The views of a scene show one set of named points, each view turned or mirrored, shifted and resized as a whole, with a little noise and some points left out.
In the rows, 128 means zero.

Scene 1
View 1
(43): [136 113 102 117  76 149 140 152 106 108 151 151 145 192 154 124 168 165
 223  57  53 181 112 159]
(111): [141 129 154 104 122 206  95  78 155 148  52 204 230 146 167 122 141 138
  52 181  48 156 163 124]
(159): [148 117 136 110 135 167 110  97 164 165 119 175 177 185 158 108 161 139
 126 116  85 164 127 173]
(188): [144 102  99 113 120 166 117 108 155 144 114 136 190 173 203 110 208 118
 154 137  81 167 107 177]
(262): [160 101 138  91  88 245 111 115 135  93  97 121 205 137 153 120 182 164
 142 102  95 137 132 178]
(113): [133 130 130 119  96 185 123 116 128 129  69 195 205 153 174 136 150 146
 107 163  24 175 148 112]
(151): [154 126 140 134 138 159 137 125 160 171 113 195 166 181 155 123 155 147
 137 127  61 183 120 153]
(149): [150 124 183  92  95 240 101 102 133 113  87 190 199 148 102 124 114 187
  96  93  68 141 170 144]
(141): [148 118 104 136 132 154 141 123 158 161  93 168 190 169 213 126 198 115
 137 175  54 187 106 150]
(182): [162 111 149 112  93 222 138 145 128 103 122 146 168 157 119 130 159 185
 176  67  80 156 125 171]
(4): [136 111 131  90 106 194  89  83 147 133 100 154 205 166 167 106 164 139
 113 121  81 147 143 164]
(119): [158 125 144 139 116 164 156 155 138 149 133 190 143 184 128 133 150 172
 180  85  54 187 114 155]
(254): [138 111 128  93 110 194  90  83 153 132  89 155 212 159 178 110 172 131
 104 137  79 150 143 161]
(176): [137 127 131 119 114 156 117 111 139 154 110 194 176 183 159 121 147 146
 131 122  47 177 138 139]
(142): [160 105 118 123 102 169 150 161 130 122 167 129 135 188 140 119 187 168
 230  44  90 173  95 196]
(150): [156 119 136 117  77 234 141 149 116  86  68 157 207 126 160 148 172 168
 140 137  42 164 136 130]
(211): [164 121 167 119 135 204 125 113 163 156 105 187 178 165 126 122 144 164
 118 112  82 160 134 166]
View 2
(119): [155 123 111 175 108 100 129  80 134 152 100 165 130 116 107 160 124 142
 144 122 113 167 142 138]
(211): [152 134 128 161  97 142 120  99 100 136 109 153 137 147 109 137 141 139
 137 130 124 142 122 128]
(151): [156 118 124 180  92 124 107  90 113 149 101 159 127 132 120 142 127 138
 157 128 117 145 119 110]
(149): [144 159 133 128 116 158 161 114  98 130 129 140 146 151 102 141 151 142
 110 129 114 152 137 148]
(176): [150 132 137 158 104 125 131 100 115 148 114 158 123 136 127 141 121 138
 152 117 105 153 130 105]
(262): [125 141 135 149 119 153 121 106 105 102 155 162 163 137  83 152 147 158
 163 118 108 146 160 148]
(111): [147 148 154 146 106 186 138 127  81 143 137 128 136 155 135 130 144 143
 145 137 100 128  98  90]
(113): [146 140 144 158 119 155 146 115 110 154 140 137 135 125 137 152 133 148
 162 131  88 146 115  95]
(4): [135 139 148 145 103 153 117 109  97 113 140 164 143 152 103 133 135 145
 160 114 110 141 142 117]
(159): [146 128 139 160  91 131 106  95 105 129 112 167 129 148 112 130 126 137
 155 115 119 142 134 111]
(182): [139 137 115 158 119 121 133  90 127 122 127 165 153 123  82 160 141 151
 144 119 114 164 164 164]
(188): [135 117 145 175 100 132  89  95 113 120 137 178 140 131 110 142 120 149
 199 109 103 138 144  97]
(43): [138 126 125 163 121  83 130  80 154 135 122 185 132 107 100 165 108 146
 170  99  96 180 177 134]
(142): [139 117 111 174 109  81 105  69 147 119 113 194 143 113  78 161 117 148
 169 102 117 172 180 155]
(254): [135 138 152 148 104 157 115 112  95 118 143 159 140 151 113 133 133 146
 167 116 105 136 135 105]
View 3
(141): [127 136  98 155 157 113 136 134 192 149  84  85  88 187 196 124 167 112
 133 116 100 144 102 160]
(176): [130 117  89 174 141 107  93 128 178 170 141  91  90 167 151 138 157  86
 145 120  65 149 109 117]
(211): [154 130  95 167 135 116  81 136 171 178 139 115  66 161 134 177 139  75
 142 110 107 122 110  95]
(43): [139  91  81 208 115 103 108 163  65 121 133 105  97 142 147 133 171 100
 175 109  36 157  94 144]
(142): [176  90  75 205 114 110  95 190  50 114 112 138  79 151 144 152 155 107
 178  91  72 148  93 148]
(4): [125 129 132 179 127 109 117 152 178 165 123  69  71 180 126 150 152  80
 166 112 117 156 135  89]
(151): [156 122  78 160 154 112  87 137 182 166 119 120  82 176 171 148 149  98
 134 111  85 135  97 137]
(111): [100 162 129 149 147 116 121  95 249 202 138  52  73 171 142 158 156  64
 126 133 119 128 130  75]
(149): [123 141 117 181 111 118  91 118 159 196 171  84  64 132  94 194 148  46
 152 123 103 113 125  47]
(254): [121 137 134 173 133 111 127 147 189 168 117  64  71 184 134 148 152  81
 161 113 124 155 135  94]
(119): [158 109  63 181 132 114  80 139 115 154 143 132  89 139 156 157 155  91
 143 109  51 126  83 136]
(150): [ 97 157 118 175 115 124 157 109 120 156 120  69  70 118 146 172 179  72
 139 124 106 101 100 107]
(188): [138 122 116 173 141 109 135 169 157 136  82  83  79 193 167 126 159 112
 161 104 114 163 117 146]
(262): [129 141 136 186 107 119 139 158 111 148 110  79  54 150 115 179 156  74
 172 105 142 129 126  87]
(182): [148 121  96 194 110 118 105 153  82 148 135 115  66 130 121 183 156  77
 162 106  96 119 102 101]
View 4
(262): [115  85 179 123 107 118 140 111 123 156 118 142 178 158 127 135 123 125
 132 133 163 132 131  97]
(113): [ 90 121 146  74 129 127 136 149 144 105 144 114 136 121 127 150 123 108
 125 130 125 140 141 117]
(43): [114 104 119 136 110  93 100  80 164 130 123 157 114 127 100 119 145 168
 116  99 151 128  98  93]
(119): [116 120 118 138 138 104  97 113 137 121 122 146 119  97 120 117 151 149
 128 124 149 163 115  87]
(142): [132  96 126 159 111  88  93  73 143 143 107 172 137 120 100 107 157 177
 125 117 163 136 103  68]
(211): [120 106 154 118 146 112 118 127 116 127 120 124 143 114 155 132 138 126
 146 156 153 167 135  95]
(159): [127  94 150  91 137  97 115 111 134 112 116 129 140 119 154 135 145 147
 149 162 143 145 138  87]
(254): [113  86 171  73 121 109 137 118 135 121 122 122 160 144 149 147 127 130
 145 155 140 126 144 102]
(149): [106 107 173 124 148 127 140 133 120 153 126 112 135 145 169 145 113 106
 139 132 167 177 124 132]
(141): [110 105 134  55 116 107 117 134 143  81 130 135 156  95 107 135 151 137
 134 160 111 115 157  70]
(111): [ 98 107 173  55 143 129 147 160 126 105 137  96 150 127 167 161 117  95
 145 162 130 150 159 120]
(182): [115 103 151 155 121 113 117 105 125 155 116 149 145 135 122 121 134 136
 126 119 169 155 113  95]
(4): [117  85 169  81 122 107 136 113 138 125 120 123 152 147 155 147 128 134
 144 152 146 131 137 104]
(188): [122  84 149  77 105  96 119 105 146 107 118 146 163 125 115 133 147 152
 138 155 129 108 142  72]
(150): [ 91 116 159 116 108 137 142 142 130 137 138 133 162 135 100 138 119 101
 114 115 144 139 134 108]
(176): [111 108 135  87 139 105 115 121 146 106 129 123 119 114 143 140 138 139
 137 139 137 145 129 103]
View 5
(151): [105 146 113 132 186 171 135 102 109 163 111 132 167 142 146 135 114 113
 124 123  46 121 104 139]
(113): [123 111 120  96 159 166 139 126 128 162 110 127 153 152 112 128 133 115
 117 137 107 134 114 146]
(262): [125 152 140  73 137 141  96 136 123 128 118 152 148 156 129 121 114 175
 143 121  56 114  91 166]
(188): [ 92 156 129  97 162 186 122 109 130 156 136 147 155 135 164 135 151 126
 133 121  47 116 111 172]
(142): [150 182 101  99 145 129 116  84 114 130  99 125 175 126 190 145 104 137
 144 107   3 111  66 181]
(254): [ 94 134 137  89 154 182 110 123 128 148 127 150 140 133 124 123 131 153
 127 133  73 115 115 151]
(43): [161 158  91  86 131 139 131  79 129 136  94 113 170 115 181 149 116 120
 131 117  36 119  75 182]
(141): [ 98 142 124 112 177 183 140 115 123 170 135 140 166 157 155 138 158  98
 132 121  63 127 115 165]
(159): [ 94 147 122 115 172 179 118 103 116 153 115 141 154 126 141 130 113 139
 124 128  45 112 108 142]
(119): [146 149  96 123 169 140 136  91 106 149  87 116 176 136 153 139  95 115
 127 119  41 122  82 151]
(176): [114 130 110 110 166 172 133  97 120 157 104 126 157 123 135 134 117 120
 115 133  68 121 105 143]
(150): [149 126 128  81 143 132 125 142 123 144 110 133 160 178 118 125 127 136
 137 127  92 133  91 165]
(149): [131 120 127  96 152 141 106 127 112 135  88 135 145 137  85 113  75 173
 118 139  85 116  96 122]
(211): [111 142 124 122 178 158 118 115 106 149 102 138 159 143 119 122  92 147
 125 128  53 115  98 130]
View 6
(182): [148 121 111 139  91  77 116 124  95 127 141 120 114 127 126 100 121 158
 139  97 127 109 110 140]
(149): [117 115 119 123 114  76 125 133 120 126 121 146 125 138 147  92 148 152
 181  77 139 116 129 155]
(262): [130 107 109 141 123  89 112 135 114 123 136 111 102 135 132 110 121 135
 161 114 129 110 100 136]
(141): [123  96 144 108 157 129 150 153 102 119 140 107 152 129 109 104 100 173
 117 115 136  97 106 117]
(111): [ 91  93 143 102 169 111 149 159 131 122 117 140 149 141 137  92 138 154
 176  90 148 109 126 139]
(159): [125 118 126  99 127 125 145 134 112 117 133 112 134 129 131 123 115 173
 138  91 135 119 115 140]
(119): [151 123 129 117  94  92 136 126  82 125 142 126 144 120 117  94 114 189
 112  85 132 105 119 138]
(113): [117  98 146 110 160  97 141 153 111 119 126 134 160 138 124  82 129 166
 154  94 141  94 129 135]
(254): [118 106 125 111 152 117 131 144 124 116 130 108 131 138 134 120 122 150
 162 104 136 109 112 138]
(211): [117 116 123 111 108 106 146 134 109 130 129 134 128 127 132 102 125 170
 145  85 141 123 115 142]
(150): [129  93 129 146 137  72 117 147 103 127 135 129 131 134 118  73 124 144
 152 114 134  89 112 126]
(43): [186 136 118 128 104  81 104 117  77 108 154  93 141 128 117 116 109 178
 110  98 115  85 120 139]
(4): [123 112 122 111 144 113 128 139 121 113 130 109 129 139 136 123 123 152
 162  98 134 110 115 142]
(188): [136 107 127 113 147 129 134 142 107 114 143  89 131 130 117 127  99 161
 125 117 129 103 100 124]
(151): [124 112 135 101 121 122 155 140  98 123 135 123 146 123 119 105 110 185
 119  89 139 113 114 134]

Which points are out of place in each view (at most two, in the order of its rows)? Write - if all are in place.
view 1 -> (151)
view 2 -> (211), (4)
view 3 -> -
view 4 -> (141)
view 5 -> (188)
view 6 -> (113), (43)
